Points on a hilly landscape, in no order, each with its height.
A climber steps from a point to the highest of its 2 nearest points, and stops where none of them is higher. Distance is the straight distance between rows; heights are no part of it.
Z278: [137 135 100 161 107 126 146 138 156 146 117 140 140 126 115  72 107 103
 137 124]  (h 32.3)
Z838: [115 142 130  46 144 133 184 132 152 193 191 141 100 106  85 193 142 121
 132 123]  (h 13.4)
Z694: [179  95 127  71  93 160  65 128 137 130 110 130 133 120 166 159 131 124
 144  83]  (h 24.2)
Z732: [180 101  92 133 108 140  88 163 126 110  59  85 119 146 171 145 122 154
 148 102]  (h 32.1)
Z832: [ 83 158 152 199 141  86 135 144 155 122 126 108 142 134  84  85 112 176
  94 119]  (h 20.2)
Z185: [105 189 139 115 143 130 133 100 128 127 206 125 150 150 109 112 147  55
 126 161]  (h 55.8)
Z280: [ 61 147 194 161 171 113 172  96 148 149 177 123 135 135  77 113  85 119
 120 124]  (h 37.4)
Z296: [121 148  81 161 140 125 152 138 105 111  66 122 109  84 145 135 112 179
 132 162]  (h 42.3)
Z373: [ 81 137 146 185 140  95 156 125 113  82  99 114 171 153 143 115 142 115
 116 129]  (h 55.0)
Z518: [211 156 170 197 114 155  87 117 134  66  89  58 137 159 159 113  95 176
 131 128]  (h 17.2)
Z658: [148 132 133 123 182  59 152 149 137 130 131 141  91  76 122 103 117 123
 126 151]  (h 6.6)
Z834: [106 149 145 121 117 102 158 102 122 138 177 162 113 128 110 103 100 114
 107 156]  (h 42.1)
Z929: [140 111  96 121  72 157  75 177 128 121  76 139 105 110 140 165 156 159
 147 128]  (h 27.9)
Z950: [166 130  88 142 103 109 132 144 120  95  77  99 126 166 135 102 141 177
 127 132]  (h 46.1)
Z33: [205  96 142  99 132 164  73 171 137 128  78 117 114 119 159 155 122 154
 148  88]  (h 27.4)
Z232: [132 141 115 132 140 131  94  63  92 126 195 116 180 149 153 127 128  80
 134 140]  (h 25.5)
Z348: [150 170 134 188 141 139 144 132 119  52  68  44 148 175 157 122 137 166
 117 161]  (h 13.0)
Z610: [ 94 118 114 136 138 134 123 123  90 104 130 170 127 128 173 128 142  91
 125 135]  (h 63.0)
Z501: [121 113 121 130 139  71 122 163  87 135 120 128 116 106 114  99 156 136
 121 162]  (h 3.3)
Z829: [136 159 166 121 118 181 127  80 111  90 187 126 191 160 149  99 137  84
 120 105]  (h 46.0)
Z78: [ 77 152 154 181 145 116 120 137 119 114 165 139 149 121 119  88 142 112
  87 136]  (h 30.2)
Z254: [104 127 147  93 158  73 172 149 153 167 150 141  63 138  91 151 108 106
 152 131]  (h 34.4)
Z905: [112 144 145 138 115 171 108 108  90 103 132 136 165 148 144  85 121  81
 136  95]  (h 41.5)
Z696: [111 109 131 150  86 123 123  98 109 128 123 140 120 139 135 100 120 122
 128 158]  (h 52.0)
Z466: [152  76  76  85 117 153 107 124 144 164 140 129 174 108 155 150 140 108
 133 105]  (h 49.9)
Z494: [122  96 107 127  82 139 109 132 107 162 136 153 127 104 117 145 124 138
 128 159]  (h 58.2)
Z252: [130 109  85 116  88 145 103 167 150 152  58 138 123 127  94 160 179 186
 157 130]  (h 25.8)
Z922: [140  91  99 100 110 139 129 115 113 122 100 178 124 129 129 140 129 157
 162 104]  (h 56.8)
Z337: [109  68 111  91 152 140 129 135 178 158 149 159 182 129  92 200 176 165
 124 134]  (h 42.4)
Z711: [ 92 193 173 127 166  69 150 150 153 123 172 120 118 129 118 109 124  92
 106 139]  (h 53.8)
Z124: [113 158 141 164 117 110 133 122 119 101  87 131 161 107 164  94 133 153
  78 158]  (h 37.0)
Z375: [127 132  93 137 111  83 181 148 124 121  89 134  99 143 122 123 137 172
 124 139]  (h 55.7)
Z508: [174  70 115  60  81 195  86 118 142 143 159 137 140 141 138 189 141 116
 126  81]  (h 21.7)
Z413: [172  64 123  98  99 193 138 115 118 124 115 157 133 125 137 115 106 147
 143  70]  (h 49.1)
Z723: [174  61 119 115 106 161 100 127 163 139  62 133 148 138 129 201 135 208
 142 102]  (h 41.0)
Z77: [175 112 167  87 120 149 126 180 109 104 104  83 119 129 187 118  97 124
 107  67]  (h 22.9)
Z329: [120 136 182  80 191  85 135 160 139 154 137 107  72  86 112 107 126 126
 136 134]  (h 8.9)
Z960: [177 113 146 131 134 139  89 171  92 102  64  64 127 139 190 107 109 142
 121  96]  (h 26.4)
Z859: [177 138 161  93 125 202  96 125  93 151 144 122 133 119 173 119 116  76
 158  52]  (h 34.9)
Z787: [ 80 137 141 141 148 119 172 118  91 131 118 154  92 113  97 119 116 137
 165 146]  (h 41.1)
Z842: [151 139 138 139  95 134 135 117  87  90  60 128 116 130 163 139 124 157
 140 134]  (h 32.9)
Z81: [114 126 123 116 174  46 146 168 115 128 117 132  74  92 102 137 147 164
 136 167]  (h 4.7)
Z371: [104 115 107 151 110 155  97 129 106 112  93 137  95 115 176 152 114  99
 146 144]  (h 54.4)
Z402: [198 176 117 171 136 132 122 132 144  64  72  89 124 125 189 126 145 162
 106 154]  (h 17.6)
Z690: [113 100  90 116 145 113 140 135 103 144 159 151 128 125 113 107 132  99
 161 143]  (h 31.8)
Z611: [190 103  92 101 102 149 112 148 145 101  48 110 147 121 115 168 145 208
 161  99]  (h 37.5)
Z651: [194  81 165  59 111 175 117 165 115 143 143 103 119 129 181 136  83 106
 125  67]  (h 28.0)
Z146: [148 131 104 140 119 100  94 163 144  94  83 108 119 167 167 103 137 141
 147  90]  (h 38.2)
Z315: [ 99 180 157 169 149  69 133 140 140 132 122 113 103 115  83  81  89 154
 139 145]  (h 19.5)
Z188: [117  91  96 120  89 114 149 140  99 139 109 136 112 130 111 143 138 169
 155 150]  (h 64.9)
Z134: [166 113  90 134 133 149 133 115 109 116  54 106 112 112 148 164 135 183
 137 143]  (h 37.3)
Z530: [140 157  92 120 107 148 138  81 140 142 197 109 125 164 116 109 122  94
 114 128]  (h 25.9)
Z152: [ 90 136 134 110 112  83 147 177 131 145 137 129  72 120  75 112 101 137
 148 139]  (h 30.7)
Z840: [135 123 114 116 112  77 149 155 142 145 104  98  93 122  66 116 110 159
 126 182]  (h 27.3)
Z340: [112 145 131  50 151  99 157 113 137 205 189 130 106 111 101 126 116 124
 129 137]  (h 12.1)
Z751: [147 172 118 124 156 136 167  63 134 139 221 122 101 140  75 115 106  96
 130 141]  (h 28.8)
Z37: [108 146 106 141 138 136 157 112 120 158 135 175 112 112 164 142 126  81
 110 165]  (h 54.9)
Z749: [ 67 139 181 172 111 136 111  99 152 113 147 117 203 142 109 130 154  97
 106 101]  (h 25.4)
Z632: [ 92 164 160 125 129 136 123  95 131  82 178 113 194 161 127 102 152  63
 113 140]  (h 50.5)
Z580: [159 132 149 115  81 152  86 130 124 116 117 145 122 132 175 115 115 119
 131  98]  (h 22.2)
Z182: [189 171 131 164  93 136  99 118 110  74  69  64 114 147 178 125 109 185
 101 141]  (h 22.8)
Z802: [181 134  89 105 140 185 124  68 104 149 182 117 158 146 141  97 153  92
 142  94]  (h 48.8)
Z266: [132 162 169 157  95 124  92 129 117  87  78 118 165 132 182  88 119 143
  95 104]  (h 30.8)
Z542: [103 132 125 211 141 108 121 146 158  89 121 118 148 137 134  91  93 143
 106 125]  (h 23.6)
Z99: [117  87  72  89 119 161 152 167 166 136 104 146 155 118 111 181 121 154
 153 119]  (h 17.5)
Z161: [147 145 194 135  94 146  78 113 138  99 133 135 163 133 164  95 123 112
 110  83]  (h 25.7)
Z886: [104 145 100 163 133 143 158 143 100 127  96 159 116  88 163 124 126 135
 103 169]  (h 48.1)
Z412: [172 108  74 112  84 112  96 136 138  95  88 141 126 113  93 152 123 197
 156 139]  (h 33.5)
Z74: [115 158 173  83 175  88 143 117 143 186 172 106  99  90 101  89 124  99
 122 131]  (h 10.7)
Z918: [157 130  79 106 102 155 122  81 117 139 179 167 116 145 106 136 141  80
 143 127]  (h 23.1)
Z946: [123  73 100  90 118 179 109 154 194 118  99 156 176 140 131 211 151 161
 130 102]  (h 18.9)
Z772: [118  81  79  84 144 152 103 134 141 167 143 144 167 116 113 190 174 113
 148 119]  (h 45.5)
Z353: [ 57 151 163 172 184 122 163  90 139 130 184 128 163 140 109 128 126  82
 108 126]  (h 35.1)
Z519: [181 112  79  75 125 166 122  74 117 147 173 136 166 115 151 156 147  99
 155  89]  (h 57.8)
Z549: [124  99  85  97 137 140 133 113 110 182 185 143 123 107  74 142 144 128
 161 144]  (h 35.2)
Z675: [ 82 163 226 122 164  70 155 148 166 121 144  85  98 139 114 109 114 108
 109 128]  (h 46.2)
Z992: [ 89 157 151 168 134  97 156 104 119 152  99 138 142 120 169 101 106 127
 111 146]  (h 42.5)
Z661: [150 153 165 176 121 118 120 124 133  53  82  71 168 158 139 114 103 175
 118 110]  (h 12.3)
Z883: [101 132 112 163 114 102 129 156 120 130 101 125  81 139 149 145 124 114
 128 167]  (h 55.2)
Z911: [ 97 130 134 173 165 114 178 129 102 105  96 139 131 125 124 115 134 103
 142 154]  (h 47.2)
Z851: [103 147 122 157 129 141 120 132 138 106 146 141 150 144 110  84 112  80
 153 124]  (h 36.9)
Z988: [ 98 127 118  58 141 130 173 166 143 173 153 131  74  96  83 150 130 139
 136 162]  (h 14.7)
Z938: [103 128 138 172 106 106 131 149 115  93  77 107 125 171 153 121 119 103
 132 146]  (h 66.7)
Z961: [ 63 158 225 153 183 109 181 124 177 124 148  98 126 124  89 151 105 122
  96 137]  (h 40.8)
Z925: [123 137  90  86 149 135 160  96  98 154 212 132  86 124  85 135 123 112
 137 133]  (h 32.0)
Z607: [171  87 100  99  86 153  54 148 132 108  95 154 131 119 102 176 155 176
 130 114]  (h 30.3)
Z867: [ 93 164 158 112 155 102 162 107 118 157 180 134  65 136 102 138  98 104
 117 142]  (h 38.3)
Z620: [ 83 174 188 122 170 101 131 116 139 121 219 128 118 148  90 103 123  62
  97 155]  (h 62.9)
Z740: [ 86 117  76  86 130 147 166 168 146 159 136 148 128 107 120 155 127 136
 138 144]  (h 16.2)
Z870: [106  68  88 103 142 109 109 147 156 185 127 171 146  88  92 162 167 161
 119 146]  (h 40.0)
Z605: [136 156 131 177 140  93 133 142 131 130  97 103  78 123  80  95 122 151
 120 174]  (h 23.5)
Z398: [ 95 134 175 184 180  99 186 120 148 107 117 129 113 125  92 107 126 121
 118 151]  (h 40.5)
Z447: [164 132 112  93  93 152 109  99 137 121 135 146 119 142 148 115 132  81
 164 108]  (h 20.3)
Z936: [152  74 121  80 110 176  86 131 171 130 129 179 144 161 145 216 152 133
 139  78]  (h 20.1)
Z894: [ 93  79 108  70 156 115 132 132 130 199 164 156 121 115  72 174 169 147
 148 135]  (h 37.8)
Z486: [102 137 170 173 122 123 150  66 131 120 149 154 128 141 119 114 130 115
 108 161]  (h 46.4)
Z311: [121  87 104 125 109  94  89 174 113 152 112 129 145 115 144 114 181 119
 116 147]  (h 2.2)
Z155: [128 124  97 133 153 127 115  93  70 128 207 144 144 123 119 104 136  87
 139 146]  (h 28.3)
Z50: [189 124 164 146  94 150  94 123  96  83  83 104 101 139 179 144  94 170
 113 117]  (h 27.8)
Z89: [171  64  97 110  87 177 113 126 150 159  84 148 136 122 147 153 131 176
 132  76]  (h 43.9)
Z388: [ 92 143 132 179 157 145 134  90 142 141 200 136 166 141 130  94 144  78
  81 119]  (h 33.0)
Z452: [117 131 117 196 155  97 142 164 163 139 127 141 110 123 117  73 102 120
 106 127]  (h 27.5)
Z785: [106 148 139 139 154  94 187 117 118 178 112 138 104 105 155 135 119 122
 116 161]  (h 48.0)
Z436: [ 70 150 199 196 131  91 124 107 140 130 156 144 170 126  94 122 159 115
  83 122]  (h 27.6)
Z240: [184 141 104  97 127 212  72 101  89 135 172 116 142 134 159 128 132  73
 132  82]  (h 41.2)

Where does a climber stop that starts at each point below?
Z751: Z519
Z542: Z620
Z436: Z620
Z315: Z188
Z252: Z188
Z929: Z188
Z155: Z519
